Points, in no order, along strands that fork and pass close to each other.
Two points are linked if the straight distance between their rows is under 114. Some points are linked to none.
q344: [-84 -60  -3 -10 -25  33  29  -9 -30 -50  -9 -34  18 -10 -18 -31 -17  -1
 -24   2   2 -17  12 -14  28]
q209: [-35  10  29  47  30 -11 -24  22  18  20 -31  23   5  62  15 -18  21  -1
   9   9  21  -7 -25  30   8]
q118: [ 46  48  16   2  -6   5 -11  -5  14   9  32 -42 -11  15 -24 -16   5  10
  10 -27   7  -3  29   3 -54]
q274: [ 48   7 -33  25  13  17  22  11  -4  41  41  32 -14 -11 -12  30  -8   9
 -41 -15  27  -5  66   7  -5]
q222: [-40 -13  34  16  16  37  55 -17  14  -9  31   9 -20 -15  22  -2   2 -15
   3  18  42  28  20 -18  -7]
q581: [  1  -5  11  12  23 -38 -24  20   0   0 -33   7   8 -39  29   3  21   1
 -37  32  17 -22  45 -50  -1]
q906: [-82  31  31 -25 -36  -7 -11   8 -19 -18 -23 -26 -13  -3  25  -9  11 -22
  28  -5  10  38 -25 -28 -17]
q411: [-33 -30 -14 -27  -7 -12 -23 -14 -15  -1 -34 -14  11   7  52   9 -31 -26
   4  -8 -24  41 -28  18 -16]
q664: [ -7  33 -37  18 -12 -30 -16 -18 -24 -13 -20  12   0   7  38  63  -3   0
  12 -15 -12  25  24 -35   1]
q230: [-39 -19   2  39   0 -12  23 -14 -16   4 -25  33 -26   9 -14  18  -4 -13
  21 -35  -7  38  16   9   3]
q731: [ 30 -28 -34 -28  19  12 -21  44 -15 -31 -24  17  38 -24   6  25 -14  23
  34  -7 -54 -11 -19  11   3]
q363: [ 23  48   7   5   1 -16   0  -6 -23 -20  25  -4 -24  11 -31 -46  44 -10
   9   9 -31  23 -10 -28  14]
q764: [-45 -10 -21   3  -3  21 -16  12 -47 -12 -11 -36 -16  -8 -15 -63  -9 -16
  -3 -38  34 -12 -49  31   0]
q78: [  5   1  -6  34  -7 -15  18   7  -4 -11   5 -11   4  39  -8  58 -28  -7
  31  14 -22   3   9  44   5]
q746: [ 48 -17 -46 -14  -9  22  -7 -20 -11  -7  16 -20  -9  12 -13   1   4  -5
  -4 -12 -26  13 -19  38 -21]
q148: [  6   5  11  17  27 -33 -24 -17 -22 -12 -47   5   6  -2  27  45   9  22
  24 -25  11  21  48 -14 -10]
q618: [-75 -24 -31 -14 -29 -20 -22 -27 -10  -8 -13  12 -13  27 -15 -43  -6   3
  -8 -17 -19   9 -16 -20  12]
q998: [ 40  42 -57   4 -11  -6  18  10   9  55  25  40 -14  -2   1  25   4  51
 -30 -17  29 -18   6 -11  -7]
q511: [ 21  54   8  -3  25  -9  12 -27   3  36  22  -6  37  58   9  -4  10   9
 -46  38  54   3 -14  12  23]
q418: [ 25  11 -24 -18  18  34  16  60  13  13  29  54  38   1   5  18 -21  -3
 -21 -15 -53  -3  33   2 -21]
q440: [ 29  17  40  -1   1  -9  30 -35   9 -27  -8 -16   7  13  -2  -2  34  17
  -2  40 -56  -5   8  -4 -17]
q6: [  5 -31 -44   9 -18  50   3 -35   2 -33  -7 -24  -1  13  27   9  -8  -7
  -8  -7 -63 -11 -26  16 -43]
q807: [ -2 -14 -10  10 -32 -16  -1 -15  31 -21   2   1 -13 -14 -39  27 -39   6
  33 -18 -24 -30   4 -16  -7]
q708: [ 17  12 -33 -24 -16  48 -17  41  -7 -14  35 -34   8   4 -12   6 -27 -39
 -21  25  34  -4   3   7  -6]
q423: [-16  17 -43   4   1 -44  -9  10  -4  14 -26  19  20  24  48  14 -25  -6
 -11 -21 -25  28 -41  21 -35]
q719: [  4  -8  35 -30   4  -7  27  13  23   5   0  21   9 -29  -4 -15  -5  12
  -7  33  19  -7 -15   2  -6]
q732: [ 30  27 -20  23 -20 -29 -11  10  28  11  19  -5 -23   3  43  11   1   5
  44   8 -43  32 -68   3 -13]
q46: [ 70  20 -25 -30 -22  22   0  -8  25  66  16  24 -17 -32   6  16  19  24
 -24  -5  28 -24  -3 -30  11]
q856: [-33  39  16  -3 -39  13   8  10  -4  13 -15   2 -35  19  20   0   4 -27
  14  10  22  42 -39  -9   1]
q273: [ 20  -5  -6  18  -4 -10  -3 -25  -9  39  12  42 -39   1   2  32 -18 -35
  15 -18  -1  44  37 -15  30]
q248: [-17  15 -27  31  13  58   0 -14   8 -14  -4   3  23  19  51  25  35  -3
  -3   5 -32 -23 -23  -3 -53]
q26: [ 16 -38 -30 -10  28  31  17 -16 -17  15  21  26  -3 -35   3  12 -21  -2
 -29 -39  49   6  48  19  -2]
q931: [ 60 -36 -27  -3  19  52   4  20 -16 -30 -13  23  24 -22 -13  20  15  12
 -10   1 -45 -28  -5  42  27]
q285: [ 16 -20  17  20  -7  21   0 -10  -4  -5 -26  12  12  55 -20  24  24  -8
  -5  11 -32   3   6  37  20]
q933: [ 57 -29 -21  17  13  17 -23  14 -30 -13  -5   0  12  31 -19  23  29  -1
 -10   1 -19  -4  45  40  36]
q650: [-54  -1  42   7 -54  28   8  46  16   1   9 -39 -15   4 -18 -14 -26 -55
  -5  14  41 -15  17  -4  33]
q61: [ 24  41  31 -22  28 -31 -15  34  -5   6 -49  39  16   6  22  -2  32  17
   6  -4 -26  22 -16  -7   2]
q286: [-47 -27  39  48  16 -12  21 -26  -8 -33 -32 -14  14  -3 -10  20  -3   5
  21 -19 -13  -7  22  19 -12]
q392: [-60 -41 -35 -33  -7  15  -6   9   1 -30 -18  -6 -19  -8  22 -46  -5  19
   1 -14 -11  -2 -29 -23 -31]
q815: [-11  28   9  17  31 -35 -11  22  32   6 -10   9   9   3  39   6   7  36
   3  24  22  -7  34 -44 -47]
q640: [ 39   5  -1 -57   1 -14 -34  -1  -4  44  -4  -5  32 -17  17   9 -25 -14
 -34  13  42  11  35 -18  33]
q357: [ 21  12   8 -34  15   9 -17  -6  10  32  18 -21  39  45   3   3 -10 -18
 -40  11  72   8  33   8   8]
q593: [ 36  22  15  13  31 -60 -14 -42 -32  28 -22 -16   4 -33   8  36  -2  39
   3 -27 -27  -2  64  -5 -16]
q902: [-76 -18  24  28 -12  -7  33  21 -33   2  15  -7  16  28  -9 -38  -8 -32
 -35  22 -33   1  -5  19  47]
q214: [ 11  34  48  12  22 -16   7   9 -20   8  46  -2   1  36 -29 -46  16 -17
  11  19  -5  34  25  -1  21]
q704: [  2  20  21  30  14  16 -25  33  36  19 -15   6  -4  58   7   0  14   5
  21  16   6 -15  10  25 -50]
q512: [-33   0  18   1   1  13  34  30 -24  -8  -9  15  23   3   6 -26   5 -28
 -67  28 -37  14 -12  25  10]
q289: [ 36  20 -33 -14   7 -31   7 -25  -9  45  24  20   1   7  43  53 -14  10
  28  -9   4  34  32 -20  14]
q575: [  6 -14  -6 -39  -5 -48 -10   2  29  11  17  44  21   4 -40  -8 -17  36
  -7 -16   3  -2  29 -34   1]
q634: [ 16 -52 -10   8  13  26  13 -33  22  27  18  18  14  -5 -17  12 -37  13
  20 -26  15 -12  23  30  -4]
q306: [-25   0 -48  32 -34  11  -5   5 -42 -47 -10  -8 -48   7 -30 -29  21 -16
 -15 -30  10   3 -43  18   8]
q408: [-68 -57  59  -8 -10   1  26   9   7 -34   9 -43  -5 -27 -43 -47 -12   5
 -11 -19  21 -22  31  -2  17]
q117: [ 38  20  27  43  69 -37  17 -14  -4  27  10  35  -8 -13  34 -12  34  39
   5  20 -15  -8  22 -10  24]
q339: [ 63  32 -37 -16 -26   4 -30 -27   5 -18  18 -24 -18 -41 -16  25  -1  18
  38 -19 -19 -24 -36 -25  -3]
q722: [ 88  22 -29 -35 -23  -3 -34 -20   6  53  16 -38 -23 -42  -9  10   5  33
   1 -20 -13 -33  -1 -25  11]
q463: [  7 -13  33 -30 -27   7  17  -4  -3 -18  17 -11  -7  17 -26 -39  33  -8
 -14  21 -67  10 -26  -9  14]
q526: [  1  16 -14   3 -25 -24   4 -11   0 -24 -20  23 -39 -20  -6  25  18   3
  22  13  13  12 -56 -22  64]
q41: [-38 -29  19  -5 -41  18  15   0  13   3  -9 -21 -39  -1   1  11 -22 -39
  22  19  25  13 -21   9  39]
q398: [  1  23   1 -15  29 -20 -19  36   4 -34 -22  33  39  -4   8   4  14  28
  53   1 -60  -4 -38 -11   8]
q665: [ -6 -28  16  -4 -11  29 -16  47  -6 -13  27 -27   6   7 -24 -18 -20 -49
 -12  -3  27   4  40  11  28]
q826: [-33  -5  34  18   7   4 -14  -7 -24   4  17 -24  -7  38 -19 -61  22 -36
 -12   2  -4  20  -2  13  46]
q622: [-28  -2  -6  -5  16  23  -9  34  -8   2  -1  35  28   8   1  -8   0 -14
 -26 -22 -32 -13 -11  -2 -19]
q755: [-11 -23 -34   1  -9  21   2 -11 -14 -34 -45  56 -23 -24  -5   0  12  -9
  18 -32  -6   5 -58  -2  40]
q464: [ 14   5  43 -45 -22  10  31 -27  21  19  -8  22  10   2 -51  -2  -5  15
  -1  -9  38  -1 -18  -1  31]
q686: [-31  39  10  12  -3 -18 -10  16  22 -32  36 -43   6  30  -5 -14   0  11
  47  48 -14 -14   5 -24 -48]
q557: [ 61   6  -9 -20  -5   6 -15 -27  14  38  14  -7  -1  26 -16   2  12  37
 -14 -14 -27   3  17  13 -61]
q133: [ 55 -21  -3  -6   4  27  21  56   7   5  16  25  16 -17 -26  16 -17  -5
   5  20 -35 -11  24  54  -4]
q437: [-47 -25  62  20  -3   3  28 -13  11 -22 -11 -27  -2 -12 -53 -25   1  17
  18 -25   6 -26  -3  16 -22]
q848: [ 25 -13  17  13  22  12 -19  37   6  -5 -39 -10  -3  -6  15   7  28 -14
 -45  34  49   4  43   8   8]
q496: [ 21 -16  -9 -35  17  -5 -47 -11 -22   7 -51 -17   8 -16  37   1   9 -10
   0  -2  -2  12 -20  21 -17]
q309: [-50  23   0  26  10  13   2 -19   9  13 -13   2  20  42  11  -8  19   3
  -7  -7  36 -20 -60  16  -4]
q915: [ 14  28  27   3  32  12  -9  -3 -28 -16   6 -21  36  -7  18   5  11 -19
  17  16  10  -9   2   4  20]
q400: [ 22   8 -11   6 -36 -25   5 -20  16 -24  -4  -1 -33 -42 -13  28   8   4
  57   1 -29 -22 -58 -25  19]
q8: [ 51 -16 -22  -7  10  28  18 -26  21  48  18  25   1  -4  20  63 -21  35
  44 -21  20  -3  31   0   7]
q501: [-45 -25 -13   1  -2 -12  30 -46   1  -3  41   7   1   6 -11 -42 -16   2
 -35 -19 -17   9  -8  -6 -16]
q878: [-24  10  40  21   7 -27  22   9  17 -15  18 -33  -7   3  20 -22   9  -1
  11  65 -37   8  15 -21 -11]
q830: [ 14  37  -7   3  -5  12  10 -27 -14 -24  46 -31 -16 -19  -9   1  18  14
  17 -12  24  18  -7  -9 -42]
q520: [  2  -3   1  36  -6  -4  -6  33  35 -24  21 -21  -8   7 -20  36 -48 -27
  69   7 -20 -20  20  17 -10]
q944: [-39 -18  -1  12  10  69 -14   5  17  -3 -19   8   2  19  20  -2  17 -33
   8 -17 -12 -37  10  -8 -15]
q811: [-59 -16   3   3  10   3 -12  35 -26 -37   3 -54 -18 -24   6 -53 -14   4
  31   7  28 -13 -21  19   8]
q852: [  4 -34  -9 -32   8 -44  -5  14  28  16   3  19  30 -46 -14   3 -58  15
  -2  16  18 -22   1 -18  15]
q321: [-69  22  34 -17  15 -32 -11  10 -17 -18  23 -40  10 -25   6 -44  -9 -12
  10   5  26   8  -3 -27  -9]
q173: [ 23  13  34  -9 -11 -35  36   5   4  18   4  -7  11  -5 -38  -9 -15   5
 -66  21  28   3  -5  37 -14]
q232: [-56 -61 -32   8   0  66  -1  -2  12 -15   8   8 -15  -2  17 -31 -10 -11
   8 -12  18 -16 -12  -7  -2]
q728: [-16  24  -9 -14  -1 -44 -21  35  -3  12 -40  28   0   2  53   0  18  -9
 -32  10 -26  30 -15 -17 -25]
q548: [ 43 -27  10  15  20  -2 -42   4  -1   5 -48 -39 -20 -24   8   5  19 -27
 -11  21   4 -30   8  26  -6]
q872: [  9 -21 -20   7 -19  44 -23 -15 -22 -18  -9  24 -43 -19 -44 -36  27 -11
  10 -53   0  -4 -27  -6  26]
q712: [-22  -9   4  36  10  11  28 -56  19  25  32 -14 -13 -14  12  -7   7 -13
 -17  20  15 -11   0 -11 -11]
q843: [ 18   8 -21  13  30 -11 -21  33  37  27   8  -1  21   0  22   7 -18  11
  13  11  13 -14   2  15 -46]
q204: [ 38  20  34 -24 -12 -22  33 -14  -4   9 -31   5   0 -37 -10  25   8  11
 -72  -3  41   6  41   4 -21]
q231: [ 33  -8 -11 -41 -42  31  11 -14  33  24  -6  27  13 -20 -22  22  -6  -9
 -37 -14  33 -24  -7 -23  20]
q287: [ 48  34  10 -28   4 -33   8   8   2  25  34  41  -3 -14 -14  12  -5  40
 -23 -10  -3  15  69 -54  18]
q382: [-24  -5  12   3  -2 -60   8 -27  -3 -28 -20   2 -37   7  -6 -23  26  29
  41  17  16  13 -35 -28  43]
q125: [-18 -15  -6 -31  -3 -16 -23  -5 -10 -37 -15 -48   4 -55   3 -16 -20  15
  26  19  28 -24 -41  -4  -5]
q846: [ -6  25 -11  11   2 -14  25 -36   6  16  28  -1  30  51   4  12 -13   3
 -11   7  21   5 -46  32   3]

A fork is a point with three links, a tip a point with one. Leave the first point through the second and follow the links. Name the first fork or tip that comes.
q846, q309 => q931
q848, q581 => q640
q686, q878 => q622

A fork is a point with three links. Follow the links from the first point to the second and name the forks in between, in order.
q728, q274 => q931 > q400 > q46
q650, q944 => q811 > q526 > q400 > q931 > q622
q400, q232 => q931 > q622 > q944
q846, q520 => q931
q8, q526 => q46 > q400
q463, q437 => q622 > q931 > q400 > q46 > q289
q998, q511 => q46 > q400 > q931
q231, q408 => q46 > q289
q944, q464 => q622 > q931 > q400 > q46
q581, q722 => q931 > q400

Follow the links from the first point to the second, and from the first to the third. Name the last point that the two ways share.
q392, q664, q640 => q931
q363, q501, q719 => q622
q746, q593, q811 => q400
q511, q306, q463 => q931
q708, q575, q593 => q46
